Each row is a point on a landscape with many valleys, with its height.
A ball rolls from a point to the lowest of its 2 nearest points, and stops where none of them is lower. Distance is the straight distance between rows; heights are no part of it.
j838: [  2  16 -29 -39  26  21  54  35 -48   8 -15 -10  10 -30 -14 -17  36   0
  17  46 -39  13 -39   7 -15  44 -13  -6]  h=3.43
j380: [ 19  28  -3 -17  12  20  60   2 -17  -1 -11 -25  48  13 -27  -1   8  -7
  31  19 -35   5 -20  31 -22  25 -30   2]  h=3.93
j348: [ -9 -15 -32 -10  -2 -31 -46  -6  10  11   9  37 -11   0   1  -2   4  30
  20   9   5 -16  54 -20   7  -9  -3   8]  h=4.35
j575: [-10  28 -48 -16  23 -25 -11 -10  -2  34 -18 -18  16 -24   7  15  49  31
  -8 -19 -38  19  52   2 -13  15  28  16]  h=4.36
j733: [ 25  14  -2   6   3 -39  -9 -36 -20  28 -22  -7  -3   6 -14 -26  17  51
 -18   9 -15  38  -4  -4 -35   6   6  49]  h=3.39
j520: [ 32 -15  12   1 -15 -20  24  -8  -8 -14  -6   0  18  34 -14 -17  -9  23
  23  21 -32   9 -15  25 -19  26 -19  20]  h=1.61
j762: [ 12  -9  22  17   5  36  43  13 -17 -34  -1 -10   9  30 -12  -4  11 -51
   7  31 -24   7 -11  11   6  35 -13 -17]  h=5.45
j122: [ 33 -18 -22 -35   7 -14  22  50  -3  16   3   4   9 -12 -18 -15  22  -1
 -13  -9 -26 -20 -32   1 -23  20 -11  -4]  h=2.47
j420: [-15 -40  -6  12  -6  12   1  45  -1  13   1 -12 -48 -35  34   9   3 -12
 -28 -25  10   6 -35  -4  10  37  57 -32]  h=6.48
j105: [-31  -5  11  29 -14  24 -19 -42   6 -16 -15  -2 -24 -15  26  33  -1   2
  11 -25  21  14  42   8   5   8  56 -26]  h=1.59
j776: [ 12  19  38   2 -11  -4  24  -2  13 -21  25  16  44  36 -11  -8  -3 -55
   1   4   1 -17  -3 -11  20 -40 -34   1]  h=4.34
j26: [ 27 -22 -23 -25   4 -35   7  48   8  12  10   6  29  18 -21  11  17  -9
 -12 -12 -49 -18  -6   3 -16  38  -7  -5]  h=1.65
j803: [ 42 -33   9 -11 -15 -46   2  35  -5   8  17   2  22  28 -32 -32  -9  10
   7  38 -52  -7 -19   0 -27  22 -35  39]  h=2.92
j711: [-10  -3  11  18 -11  14 -11  -2   3  10 -11 -18 -24 -29  22  32   2   5
 -32 -38  14   5 -13   5   7  -4  45 -14]  h=4.42
j559: [ 43 -27  24 -19 -14 -13   6  36 -24  -2   4  11   6   6 -20 -43 -11  11
  25  74  -4   5 -46  -8  -8   4 -47  35]  h=4.02
j518: [ -1 -32   1 -10  -5  34  20  35 -20   2   2   3 -49 -18   4 -17  15 -27
 -45  26   9   1 -35 -30  18  13  19 -20]  h=2.62
j397: [-35  -6   5   6   3  52   4   4  11 -24  10 -17   0  -5  31  28   9 -41
 -22 -16  13 -14  18  -4  23  -4  29 -41]  h=3.72
j862: [-20 -25 -18 -21  -1  14  -9  53  -9  -8  22  19 -41   3   6 -23 -47   0
  41  29  19 -29 -40  -7  19  26 -35 -10]  h=6.09
j645: [-35  -8  30  20 -18  54  -1   0   9  -2  -5 -26 -20 -31  32  32  -5 -17
 -35 -28  33  11 -17  -3  17  -8  56 -23]  h=4.21
j482: [  1   4   8  -3 -13   6   6   1 -20 -12  -6  14 -15   6 -11 -20 -28  11
  28  47  23 -10 -29  -6  11 -11 -29  14]  h=4.43
j378: [  6  -2   8   4  -2   9  23   7   1 -10   5  -2   5   8 -10   0  -5 -15
  -3 -22   0 -17 -23  11  -2   4 -15  -4]  h=5.63
j501: [ -7  16 -36 -28  35 -22   4  32   4  24   1  10  19 -18   4  -3  50 -13
 -20   1 -29 -11  16 -19  -1  -7  -2  -5]  h=5.25
j669: [-35   5 -39  -2   2  13 -28 -28  -8   0 -10  -4 -22 -29  12  26   6  35
  40  -6 -10  10  44  26  -7  39  29  -8]  h=4.59
j413: [  3 -10  -3 -17   7   2   0  26  26  10   7   7  -8 -14  13  15 -35   2
 -10 -39  25 -35 -35  -3   8 -27 -11 -32]  h=5.34
j475: [-10 -35  -5  12  -4  18  10  46  -1 -12  10 -18 -24  -4  16  17   9 -32
 -24 -39 -21   5 -11 -10   1  44  43 -22]  h=6.24
j129: [ -1  25  13   5  -2  -2 -13 -25   1  18 -31 -11  -4 -43   5  24 -19  29
 -21 -33  42   2 -23   9 -21 -35  28 -11]  h=6.76
j490: [-37  23 -11   5  -2  45   1 -52 -22 -16 -25 -29 -13 -18   6  26  -5   1
  40  23   8  27  18  50   3  21   9 -21]  h=1.77
j673: [ 27  18   4  -2   5  11  48 -22 -17   1 -25 -23  37  11 -12   3  24  -2
   3  12 -35  35   1  32 -35  28  -2   6]  h=4.14
j69: [ -4 -22  -7  -7   8  38   6  31   7  24  -6 -23 -18 -33  27   9  34 -28
 -55 -13  -1   8 -17 -23   8  12  43 -13]  h=2.83
j628: [ 12 -21  -9 -19   0 -47 -47  16  20  29   3  32 -14 -10 -10 -12   0  12
 -52 -23  26 -22  -4 -41  -2 -41 -10   7]  h=3.20
j489: [ -5   3  23  15  -3  52  24 -11 -36 -14 -18 -24 -32 -16   9 -16  15 -33
  -6  34  16  29 -23   9   2   8  24 -19]  h=6.54
j289: [-19  15 -13 -12   4  16 -16 -31 -13  -6  -9  17 -28 -17   0   0 -13  29
  45  17  31   2   7   8  11  -7 -12  -6]  h=2.36
j107: [ 30 -16 -13   6 -17 -34 -11  -1  -8  22 -18   3 -31   1 -16  -9 -41  71
   3   0   9   3 -37   1 -29   4  -8  26]  h=3.45
j546: [ 36   7 -12 -31   6 -49   9  12  13  19 -13  -6  32  13 -26  -8 -19  40
  30 -18 -15 -13 -26  36 -40  14 -48   4]  h=3.07
j974: [-18  51 -10  -8   0  29  33 -34  -5   2 -20 -32  29   0   4  16  -7   8
  31  -4  -5  29 -17  50  -6   6 -14 -16]  h=4.44
j851: [-19   9 -13  -9   9   9 -37  20  31   4  32  25   3 -14  17  13 -17 -18
 -11 -40  41 -46  12 -19  29 -47  -9 -28]  h=5.71
j120: [-27  18 -36  -8   6   6 -13 -37 -28  -7 -20  -5 -11   4  -3  -5   0  43
  50  42   4  26  24  25 -14  29 -10  11]  h=2.86
j330: [ 28   0  10 -18   9 -38  -1   0   1  20   8  19  33  27 -29 -21  21 -13
  -4  33 -24  -7  -7 -25  -6 -27 -35  43]  h=4.06
j49: [ 54 -28  50  34 -22 -15   0 -13   3  -8 -14  -7 -21   6 -10  -1 -10  24
 -42 -31   8  39 -17 -13 -23  -5  53  23]  h=4.10
j525: [ 21   1  37  19 -19 -26  -9 -18  26 -12  20   4  28  42 -12   8 -28  -7
  -7 -47  16 -11   1   2   6 -23 -11   0]  h=3.60
j855: [-18  40   0   1  -5  18 -15 -66 -10  -6 -17  13 -20 -16  -7   9   8  21
  21  13  36  15  23  -3  11 -32  -3  -1]  h=2.13
j254: [ 27 -19   8 -17  -1 -46 -27  27  15  12  23  24  21  22 -10 -32  13 -27
 -15  40 -35 -11  22 -45   8  -6 -29  36]  h=4.41
j2: [ 32  14  -4  -5  -3 -36  25 -16  11   9 -18 -18  56  21 -22   4  -5  25
  29 -25 -16  -7   1  38 -29   6 -30   6]  h=2.70
j66: [ 19  -8  28   3 -11   6  33 -10 -10 -21 -11 -14  16  22 -14 -24 -41  19
  51   9  -9   4 -35  47 -20  30 -34  10]  h=2.14
j240: [ 24 -26 -14  -5   0 -20 -38  19  -1  17  -7  20 -49 -26   1 -15  -2  18
 -47 -10  22  -2 -19 -46   4 -21  12  19]  h=2.84
j746: [-11 -14  -3  22 -24   1 -37  -5   7  -7   9  16 -34   3  -1   0 -27  19
   2  -2  27 -11   9 -10  11  -8  -6  -6]  h=2.07
j140: [ 17  12 -19 -12  14 -35  -8 -12  -7  19  -2   4  21   8 -17 -26  39  21
  -4  19 -39  10  22  -9 -17  -4 -11  40]  h=3.77
j573: [ 35  36  -2 -14  29 -16  27  -4 -19   4  -7   6  53  13 -33 -20  49 -17
  -5  16 -41  21  10 -10 -21  -9 -25  22]  h=5.54
j983: [ -5  31  16   8   2  -5   9 -24  33  -3   0  -8  51  16   1  21  15 -35
 -32 -21 -17   3  34   8   6 -18   6  -3]  h=5.69
j655: [ 31  -7  -4 -30 -11 -38   3  37  -4  23   5  18   1 -12  -4 -42 -27  37
  29  75  -6 -10 -40 -17 -21  -6 -57  28]  h=3.75
j836: [ 24   3  -9   7  -3 -35 -25 -20  -9  19 -25  -3 -20 -17   0  -5 -14  58
 -13 -16  25  10 -13   2 -30 -19   0  32]  h=3.65
j879: [  6  28 -21   3  11 -28   8 -32   5  30 -27 -21  29   1  -2  17  41  34
 -12 -15 -39  42  44   9 -32  22  50  25]  h=4.49
j412: [  4   0  12  -7  -2  17  17  10   3  -2  12  -5   3 -13   5   0  19 -33
 -32 -15   4   5 -19   3  21 -18   4 -13]  h=5.83
j244: [-22  15 -16   4  10  10   1 -18 -15  -5   3  -2   2  -6   4   0  -8   8
  34  26  -1  -3  11  26  -1  19  -4  -4]  h=2.63
j946: [-27 -13  -4   1   9   6 -23  15   2 -22  22  18  -3   8  -2   1  17 -42
 -13   2 -10 -28  37 -25  29  -2  -1 -20]  h=5.99
j872: [  2 -27  -1  22 -25 -15 -40  10 -11   3  -6  17 -51 -14   1  -9 -28  32
 -25  10  33   0  -5 -26  -2 -10   5  16]  h=2.46
j908: [ -8  28 -10 -11   2  17   0 -21  -6  28 -20  -6   4 -42  14  20  15  11
 -12 -13  22   7  -1  15  -4 -37  17 -15]  h=6.70
j852: [ -1  -9  18  24   5 -23 -29 -17  23  11   8  14  -2 -10  18  11  10  -7
 -48 -40  12  -4  38 -22   8 -31  44   4]  h=3.85
j81: [ 14  21   6 -20  -2   1  16  -7 -10  -3   2  15  -9   9 -18 -25 -46  31
  60  43  21   3 -45   3  -3 -22 -59  15]  h=4.61
j638: [ 25 -21  43  48 -34  -4 -30 -32 -27 -19 -23  -6 -52   6  -7 -14 -33  29
 -19  25  39  34 -23 -15 -17 -12  10  28]  h=0.73
j914: [ 11  45   5 -29  17   5  33 -19  -3   4   0   6  27   8 -22 -27 -23  12
  51  26  13   0 -27  19   3 -27 -52   4]  h=4.76
j811: [ 12 -16   0  -4   0  45  33  37 -20   1 -12 -21 -19 -26  10  -1  29 -37
 -44  14 -18  21 -24 -15  -2  20  25 -18]  h=3.14
j444: [-44   4  -1  -6   0  43  -1  12   3 -20  21  -4 -12   0  19  20 -25 -23
  20 -10  19 -23   4  16  40   1 -13 -40]  h=5.60
j998: [ 33   0  -5 -31   2 -45 -10  -5  18  29 -11  12   6  -8 -17  -8 -37  50
  -6 -31  24 -33 -37   8 -27 -32 -46   7]  h=3.46
j904: [-23   8 -32  -6   8   4  -5   5  -9  10 -14 -24 -11 -19  13  22  -4  23
  23 -15 -22   5  10  32  -8  45  30 -13]  h=4.72
j818: [  0  21  16   7   6  34  14 -28 -18  18 -29 -12  -4 -35   8   3  22   6
 -25   7  -3  29 -11   7 -10  -9  30  -6]  h=6.64
j633: [-38 -22   4  19 -14  50  -9  16   2 -18   4 -10 -35 -24  34  35 -12 -13
 -12 -25  34 -16  -4   5  22   3  32 -40]  h=3.99
j800: [  3  -7   8 -17  -4 -20 -29  34   6  -7  34  26  21  21 -10 -10   7 -56
  10  45 -29 -30  19 -44  22 -15 -31  15]  h=4.74
j242: [-34  32  -5  -1  -6  29  24 -15   4 -13   0 -30   9  11   3  15 -30   6
  50 -11  -6   6  -5  57  -2  42 -26  -3]  h=4.58
j898: [  3  10 -23  -5  -4 -11  -2 -12 -23  17 -11   7 -27 -13  -6 -12 -34  54
  28   9  32   0 -31  16 -20   4 -22  17]  h=3.17
j465: [-22 -28  33  38 -29  12 -26 -14   8 -40  21  14 -10  38   5   3 -31 -29
   5 -11  32 -27  32 -14  30 -11   0  -7]  h=2.59
j670: [-10  32  -9  11  10 -14   8 -16  37  14  -1 -25  50   4  13  46  17   5
 -10 -37 -21   7  34  31  -1  -9  16  -1]  h=5.56
j469: [ -2  14 -46 -18  15 -53 -26   3  -3  29   3  -1  17   4  -9 -13  40  25
  -2  13 -56  -7  43   0 -19  21   9  31]  h=3.97
j500: [ 24  -7 -20 -50  21  20  42  56 -32  16  -3 -10   7 -26 -18 -16  39 -14
  -2  23 -26  -9 -47  -6 -19  23 -17  -9]  h=3.05
j468: [-40  17  -5  11  -6  45  -8 -60 -23 -14 -27  -8 -20 -21   6  14   9   0
  19  16  32  27  26  17   0 -15  13 -14]  h=1.95
j112: [ 17 -10  10  34  -9 -38 -24   9  33   8  10   6 -25   3  19  25 -10  15
 -29 -47  -3   9  21  -7  -4   6  65 -14]  h=4.38
j78: [ 16 -25   2   9 -14 -28   1  19  24  -8   5  -3  -9  16  10  13 -16  14
 -22 -42 -13   1   4  11  -1  33  34   0]  h=4.73
j958: [-12   7 -30 -21  14 -22 -23  21  21  20  12  16  14 -16   5   2  15 -25
 -21 -20 -12 -28  21 -12  14 -21  -4 -14]  h=5.07
j408: [  9  13  42  25  -4 -15   3 -21  20 -11  21  29  42  41 -20  -2  -7 -41
 -32 -30  18 -17  12 -21  12 -45 -14   2]  h=4.00
j691: [-21   4  22   6 -13  10 -15  -7  15 -27  19  31  -6  22  -2   6 -24 -26
  19  -7  50 -38  16 -22  31 -28 -24 -11]  h=3.06
j858: [-24   3 -25   3   1  -3 -36 -32  -8   3  -7  11 -15 -13  10  13  14  23
  21  -5   7   0  59   1   2   2   7   5]  h=4.48
j182: [-10  43  14 -21  16  27  44   3  -5 -13  11   8  26  -5  -5 -11  -5 -42
  41  27  13  -3 -35   0  23 -30 -45  -9]  h=4.29
j539: [  1  27  27  -2  15  10  11 -25 -13 -25   3  26  14  -5  -6  -8   4 -29
  14  26  31   3  -1 -32  39 -45 -24   0]  h=3.74
j526: [ 12 -30  18  21 -10   7 -25  -4 -13  -5 -13   3 -37  13   5 -22  12   1
 -36  18   6  28  -8 -32  -1  13  33  20]  h=1.63
j996: [-27  -5   0  -7   1  30  -8  34   9 -20  39  18 -29   0  17  -3 -33 -19
  28  -9  40 -44 -13  -6  31  -5 -24 -32]  h=5.77
j930: [ -7 -55  -5   4 -14  26  34  56  -7 -22  14  -7 -25   5  11  -2  -9 -30
  -9  -4 -13 -13 -26   3  11  58  18 -26]  h=5.94
j842: [-34  14 -35 -25  -3  10 -12  32   7  11   9  -5 -23 -19  11   6 -28  19
  41 -23  19 -39 -18  28   6  21 -26 -24]  h=4.93
j209: [  5  32  -5 -25  34 -22  -3  -8 -14  10  -3  20  11 -21   2 -28  26  -2
  37  69  -6  15  -7 -47  11 -49 -37  33]  h=4.11
j146: [-27  26   7   3  13  57  22 -29 -28  -2 -37 -39 -14 -28  14   7   8  -6
   4  23  12  30 -29  17  -6  -5  32  -8]  h=6.60
j870: [ -8  -9   7   8 -13 -23 -31  -6   8 -14  20  17   4  32  -5 -18 -16   3
   6  28  -9 -12  26 -12  16 -11 -20  20]  h=2.85
j880: [ 13 -16   7  29  -3 -39 -46 -20  22  15  -8  10 -23 -10  12  14   0  28
 -32 -42  -3  23  45 -24 -10  -7  58  18]  h=4.12
j574: [-17  -6 -15 -29   0  15  -8  51  14   2  27  26 -29 -12  15 -20 -43   6
  32  -2  33 -48 -50   0  20  -6 -47 -22]  h=5.95
j586: [-39  29 -19 -18  -4  38  12   0  15  -1   1 -25  -4 -11  17  15 -28  13
  46 -18  16 -17  -8  40   4  23 -13 -30]  h=4.75
j307: [-55  14 -25  -9   4  29  -5   2  11 -15  20  -1  10  -7   8  38   2 -19
  33  -6   3 -19  29  28  24  21  -5 -32]  h=5.46
j149: [  6 -37   1  -6  -6  46  47  31 -28 -28   2  -5 -11  12  -4 -19  -2 -35
   6  20 -17   7 -32   3  12  52  -5 -25]  h=5.67
j821: [-27  -2  -5   4   2  58  19  13 -25 -11  -8 -19 -40 -27  27  -8   6 -22
  -4  17  11   4 -25   3  15  34  25 -33]  h=6.46
j619: [ 17   9   3 -20  -2  15  42   7   7  16 -22 -24  41 -11 -12   7  31 -11
 -44 -21 -22  16 -15  10 -16 -16  13   7]  h=1.66
j180: [-41   5   7  16 -19  30 -39 -29  23 -19   1   8  -7 -15  23  45  -9   2
  20 -32  34  -2  43  18  10 -28  26 -34]  h=1.26
j917: [  5 -29  16   7 -14  22  42  26  -1 -21   3 -21  14  14  -8  -5 -14 -14
  16 -25 -16  -1 -26  31  -4  40   2 -19]  h=5.39
j50: [ -1 -19  43  44 -30  14  -7 -35 -24 -31  -7   0 -33  18  -3 -10 -25  -8
 -17  31  33  25  -4 -20   2 -19   5  18]  h=0.82
j806: [  0 -41  40  34 -26  21  18   5 -12 -31   9   1 -26  40  -1 -19 -50 -13
   8   4  26   0 -26   4  14  16  -1  -7]  h=2.64
j891: [-26 -18 -17 -19  -9   2 -38  27  19  -5  35  22  -4   7   4   5  -5 -24
   3 -13  18 -36  30 -19  37 -33 -10 -24]  h=5.84
j951: [ 36 -13  14   1   1  12  25   8  20  16 -17 -32  28 -31  14  22  22  -3
 -46 -42  -6  22 -21   5 -13 -17  40   3]  h=1.06
j411: [-21 -31 -25   7   2  23   5  19 -18 -11  -5  -4 -49 -14  13 -10  -3  -8
   8  22   6  10 -11   7   9  51  27 -13]  h=6.35
j64: [  7   5  -9  15  16 -15 -16 -22 -24  21 -20   0 -11   1  -9 -28  40  23
  -6  22 -11  29  27  -9 -19   2  15  26]  h=3.58
j358: [ 10  50   6 -21  14  -1  39  14  -7  -6   9   1  37  16 -18 -12   0 -25
  54  25  -7 -12 -20   5   5 -10 -60  10]  h=4.54
j13: [ -2 -14 -16 -23  14  15   7  31 -17   9   0  15 -17 -26   7 -18  35 -19
 -25  14  -1  -9  -9 -21   9   7  17 -14]  h=2.05
j782: [-27   6 -48 -25  13  -2  11  42  -4   1  12 -17  14  -1   4  16  22 -29
  -1   0 -48 -23  22   6   0  43   7 -21]  h=5.15
j611: [ 29 -30  16  26 -15 -41 -15  -4  22  -3   6   5   8  52 -15 -19  10   6
 -23   4 -40  15  31 -15 -10   5  19  40]  h=5.03
j681: [ -8  31  12 -16  21  15  18 -18 -21  -7   0  17   5 -22   9 -19   6 -14
  44  62  19   5 -14 -47  27 -41 -40  15]  h=3.96
j566: [-11 -17 -28 -13  12 -23 -34  31  30  30  15  16  -1 -34  14  21   3   0
 -43 -48  13 -41  10 -15  20 -18   6 -23]  h=4.88
j118: [ 23  13  11  30  -2 -31  11 -28   3   6 -15 -14  12  16  10  21  14  27
 -14 -19 -37  42  33   7 -33  29  43  25]  h=4.66
j417: [-10   0  56  38 -22  34   5 -34 -18 -43  -4   0 -21  21   1   8 -26 -26
  -2  13  47   3  -1  -8  21 -17   5 -15]  h=1.38
j277: [  8  23  -8 -22  -4  -6  19 -17 -10  21 -28 -19  -3 -17  -7  -5 -31  48
  27  -9  26   2 -44  42 -35   9 -24   3]  h=2.91
j256: [-14   7   7  -9  -3   9   5  17  18  11  20  13  10  -2  17  14 -13 -36
 -36 -34  33 -38 -16 -16  30 -36  -2 -31]  h=5.55
j562: [-32  19 -33  -7  19  12  -5  18   6   7  14 -10  33  -2  14  36  20 -15
   7  -9 -31 -11  33  25  14  14  12 -24]  h=5.32
j785: [-22  10 -24  -5   3 -12   7  26  36  29  14 -17  28  -7  16  33 -12   1
   4 -55  -9 -41  -6  24 -10   2 -16 -23]  h=5.33
j716: [-32 -25 -11   0  15  18 -35  -1  10   2  15  18 -28 -21  21   5  36 -18
 -25 -13  17 -12  38 -36  22 -12  32 -24]  h=3.10
j189: [ -6  18 -22  11  -8 -23 -21 -57 -23  -7 -27 -14  -6   1 -12 -10  -9  52
  28  22  -4  26  17  26 -21  27  12  39]  h=3.00
j897: [ 25  18  -4  -7  -4 -30  -4 -17   2  14  -3  15   6   5 -24 -10 -55  43
   6  -4  44  -7 -30   7 -23 -49 -48  25]  h=3.11
j466: [ 39 -54  -1   2  -6 -28  14  30 -16 -11  15  -9  18  29 -21 -26  -3  23
  16  21 -44  17 -18  10 -31  48  -8  32]  h=2.28
j531: [-29   0  -8   7 -12  10 -32 -22  10 -12   9  13 -14 -10   0  14 -32  15
  16 -29  43 -23  21  17  19 -27   1 -22]  h=1.64
j817: [ 30   3  27  29 -19 -33 -13 -34   4   1 -33  -2 -20 -10  -1   6 -17  40
 -33 -27  24  32 -13  -7 -28 -20  28  25]  h=3.86
j219: [-26   3 -11 -11  -2  12   3  27  31  16   5  -6  -4 -16  21  18 -34  17
   9 -52  17 -27 -29  38  -4   5 -20 -35]  h=5.13
j166: [ -5   0  14  10  14   1  -8  12  -5 -30  36  15  28  41  -7 -10  10 -53
  18  60 -25  -3  26 -30  26   5 -29  10]  h=5.01
j224: [-32 -11  16  31   7  35 -12 -30  -7 -32  10 -10 -24  18  17  15  20 -44
  -9   9   0   7  55  -6  29  10  32 -23]  h=6.30
j740: [-15  -3 -45 -12  11 -19   2  36   9  13  15 -15   6  -3   4  20   2  11
  12 -25 -31 -21   0  27 -15  46  12 -21]  h=4.92
j887: [  1  -1 -33   0  25 -40 -35   3  14  29   3   6   0  -3   4  -2  42  30
 -23 -17 -35   6  49 -12 -11  13  29  32]  h=4.16
j572: [-12  13  44  -2  -5  26   5 -27   2 -34  28  27   5  20  -7   2 -11 -45
  11  15  44 -19   8 -30  40 -58 -37  -8]  h=3.47
j805: [ -9 -10  20  48  -7   1 -14 -22  -4 -12  -5 -15 -23   0  15  14   5  -3
   1 -16  -2  29  35   3   6  32  60 -12]  h=2.03
j423: [ -6 -10 -11   2   0 -17 -13  13  18  26  -1   3 -13 -19  16  17 -10   6
 -40 -50  13 -17  -2  -1   1  -4  28 -14]  h=4.65
j310: [  3  26  14   4  -2  36  44 -28  -7 -10 -32 -38  45   2   1  32  10 -11
   0   1 -20  38  -8  47 -10   5 -13   1]  h=4.30
j912: [ 22  -6  22  -4  -6  31  22 -10  15  10 -22 -37  25 -30  10  37  -6  21
 -29 -39  13  27 -54  19 -22 -26  36  -5]  h=1.57
j894: [-21 -10  27  37 -28  28   4  -9   3 -35  16   2 -24  13   8   6 -40 -15
  13 -12  29  -7   6   7  18   8   3 -26]  h=2.02
j187: [ 17  12   6 -13  -9  12  36 -15   6  -6 -11 -15   6   9 -16 -12 -34  33
  38 -18  19  -4 -36  55 -27   8 -49  -4]  h=2.57
j60: [ 25 -15  -1 -29  -8 -52 -13  33   6  19  20  11  19  22  -3 -29  -6  15
  23  56 -35  -7 -21 -12 -13   1 -46  27]  h=3.42
j443: [ -4  12  10   3   5   6  19  16   7 -11   6   2  29  17  -4  10  28 -48
 -23  -6 -23  -5  15 -12  10 -10   0 -18]  h=5.73
j104: [  5 -11   9  28 -13 -29 -23 -21  23 -12  20  16   8  35  -6   1 -39  15
  10 -15  -1 -13  20   3  -6  -9 -23  -1]  h=3.21
j585: [ 16  10 -10  20 -15 -53 -25 -37  -1  13 -18  -4  -6  12  -5  -8   0  58
   4  11 -17  37  32   6 -25  12  17  49]  h=3.19
j203: [-23  -6  16  27   7  21  -5   1   0 -27  17   6   6  28  -1   1  37 -64
 -27  -2 -10  -2  61 -23  30   3  17 -10]  h=6.16
j643: [ 19  15  -7 -26  12 -34   2 -10   1  13  -5  16  24   5 -15 -26   7  12
  17  54 -12   1 -10 -28   1 -59 -46  48]  h=4.25
j98: [  3  14 -13   5  -9 -34 -39 -23   1   5   2  23  -9   1 -15 -20 -42  41
   1  20  40  -3   3 -13  -9 -48 -34  33]  h=2.78
j93: [  6  45  18 -19   9  10  30 -26  15  -7  13  10  44  16 -19  -6   0 -40
  15   7  14 -11  -9   1  19 -55 -35 -10]  h=4.03
j214: [ 11  18  -7 -31  16  25  53  16 -24  -1 -10 -13  11 -10  -6 -19   9   5
  34  27 -13   6 -41  32  -8  29 -27 -12]  h=3.70
j340: [-20 -19 -24 -13  -4  20  13  26 -18  -1   4   7 -36  -1   4 -19 -17   8
  25  17  12  -8 -31  11  12  39 -18 -14]  h=6.23
j931: [-12 -17 -45  -8   1 -55 -47   4  11  15  18   5   3  12 -12  -6  11  39
  17  13 -31 -21  56  -8  -1  16   1  28]  h=4.17
j83: [ 40   7  46  16 -10  10  34 -27  18   8 -20 -29  33   3  -1  39  -5   8
 -23 -40  -2  27 -29  26 -23 -15  27  -6]  h=1.96
j945: [  1  -6  37  49  -8   3 -17 -34   6 -18  -7   8 -31   2   5  11   2 -12
 -25 -27  14  28  24 -17   5  -6  58  -2]  h=2.48
j30: [ -3 -20  12  22   2  24  -7   8 -13  20  -6  -6 -40 -20  14 -17  39 -16
 -50  -9   5  30 -10 -30  -3  19  48   4]  h=2.24
j816: [ 40  13  28   8  -2 -14  33 -21  25  11 -23 -22  53   9 -14  29 -13  26
   7 -46 -14   9  -6  42 -26  -6   4   8]  h=2.33
j729: [-15   4 -28 -18  33  21  -4  23 -16   3   5  15 -15 -28  18 -14  47 -25
  10  34 -13   1  27 -34  14   6   6  -7]  h=2.50
j863: [-19  32 -36 -13  15 -20  -5  -1  41  27  10 -11  47 -10   6  32   1  11
   9 -51 -15 -20  24  31  -4  -9  -2  -9]  h=5.47
j919: [ 13 -34  36  58 -21  11 -34 -17 -17 -14 -17  -4 -60   3   3 -17 -16  20
 -35  22  20  38  -3 -30 -10  10  43  24]  h=1.16
j68: [ 16 -35   8  11  -8 -15  20  28  14 -20  17  -8   8  23  -3  12  -6 -21
  -1 -33 -25  -7  -8  13   0  41  19 -26]  h=5.09
j710: [ 21  -9  24  38 -15 -37  -2 -36   7  -4  -9  -3  15  48  -4  -5   1  19
   3 -11 -36  35  34   7 -12  32  28  41]  h=4.83
j840: [-29 -17 -31 -23  30  26 -30  24  -4  16  12  17 -30 -39  10  -7  55 -22
 -14  14   3   2  34 -40  13 -18  28 -11]  h=2.80
j601: [-33 -16  13  13   6  41  -8   6  10 -17   8  11 -18 -14  25   8  33 -54
 -33  -4  24 -16  28 -33  45 -21  33 -25]  h=3.44
j656: [  2   5 -10 -11  -5 -29 -39   8   8   7  22  32  -5   1  -4 -17 -23  19
  11  41  10 -18  14 -25  16 -42 -36  20]  h=2.45
j372: [ 16  -8   2  -4  10 -37 -32  -2  37  21   8   9   2 -13  -5  -6  20  -4
 -60 -39  10 -16  21 -36  18 -39  16  21]  h=3.54
j239: [ 21   6  23   3  12  -8  26   3   4 -13   1   0  44  40 -25  -6  33 -48
 -22  -2 -52   4  22 -11 -15   6  -5   7]  h=5.52
j721: [ 43 -15 -22 -24  15 -47  -7  14   3  33 -15   1   4  -2 -12 -15 -17  66
   4 -11  -1 -22 -43  17 -44  -3 -41  13]  h=3.41
j833: [ 37 -18  16  13   4 -38   4   1  -4  -6   3  -1  29  36 -26 -11  29 -18
 -29   2 -57  13  22 -14 -22  21  -9  38]  h=5.28
j150: [ -2  -2   9  15  13  15  17  -1 -28 -41  12  -5  10  41 -18  -9  15 -55
  16  52 -36  -2  12 -16  11  33 -23   7]  h=5.23
j350: [ 28 -14  19 -16  -5  -1  18  -9 -26 -10  -7  15   0  15 -10 -43  -3   7
  16  53  -1  18 -43 -12  -1 -14 -24  20]  h=4.23
j975: [  0  37 -16 -31  35  -9  18   6  -9  11   3   0  32   3  -8  -1  60 -27
  -7  19 -33   3  23 -21  -6 -16 -11  15]  h=5.40

Call two points neighbours if one is among the 2 nearest of the other. Go from one point of each pair to the other, from neighbour to neighbour, staying as low as possible. Name the highest point that can't be avoided.
j93 and j951 -> j776
j490 and j330 -> j573
j656 and j520 -> j914
j330 and j638 -> j643
j26 and j490 -> j740
j951 and j656 -> j998
j638 and j13 -> j811
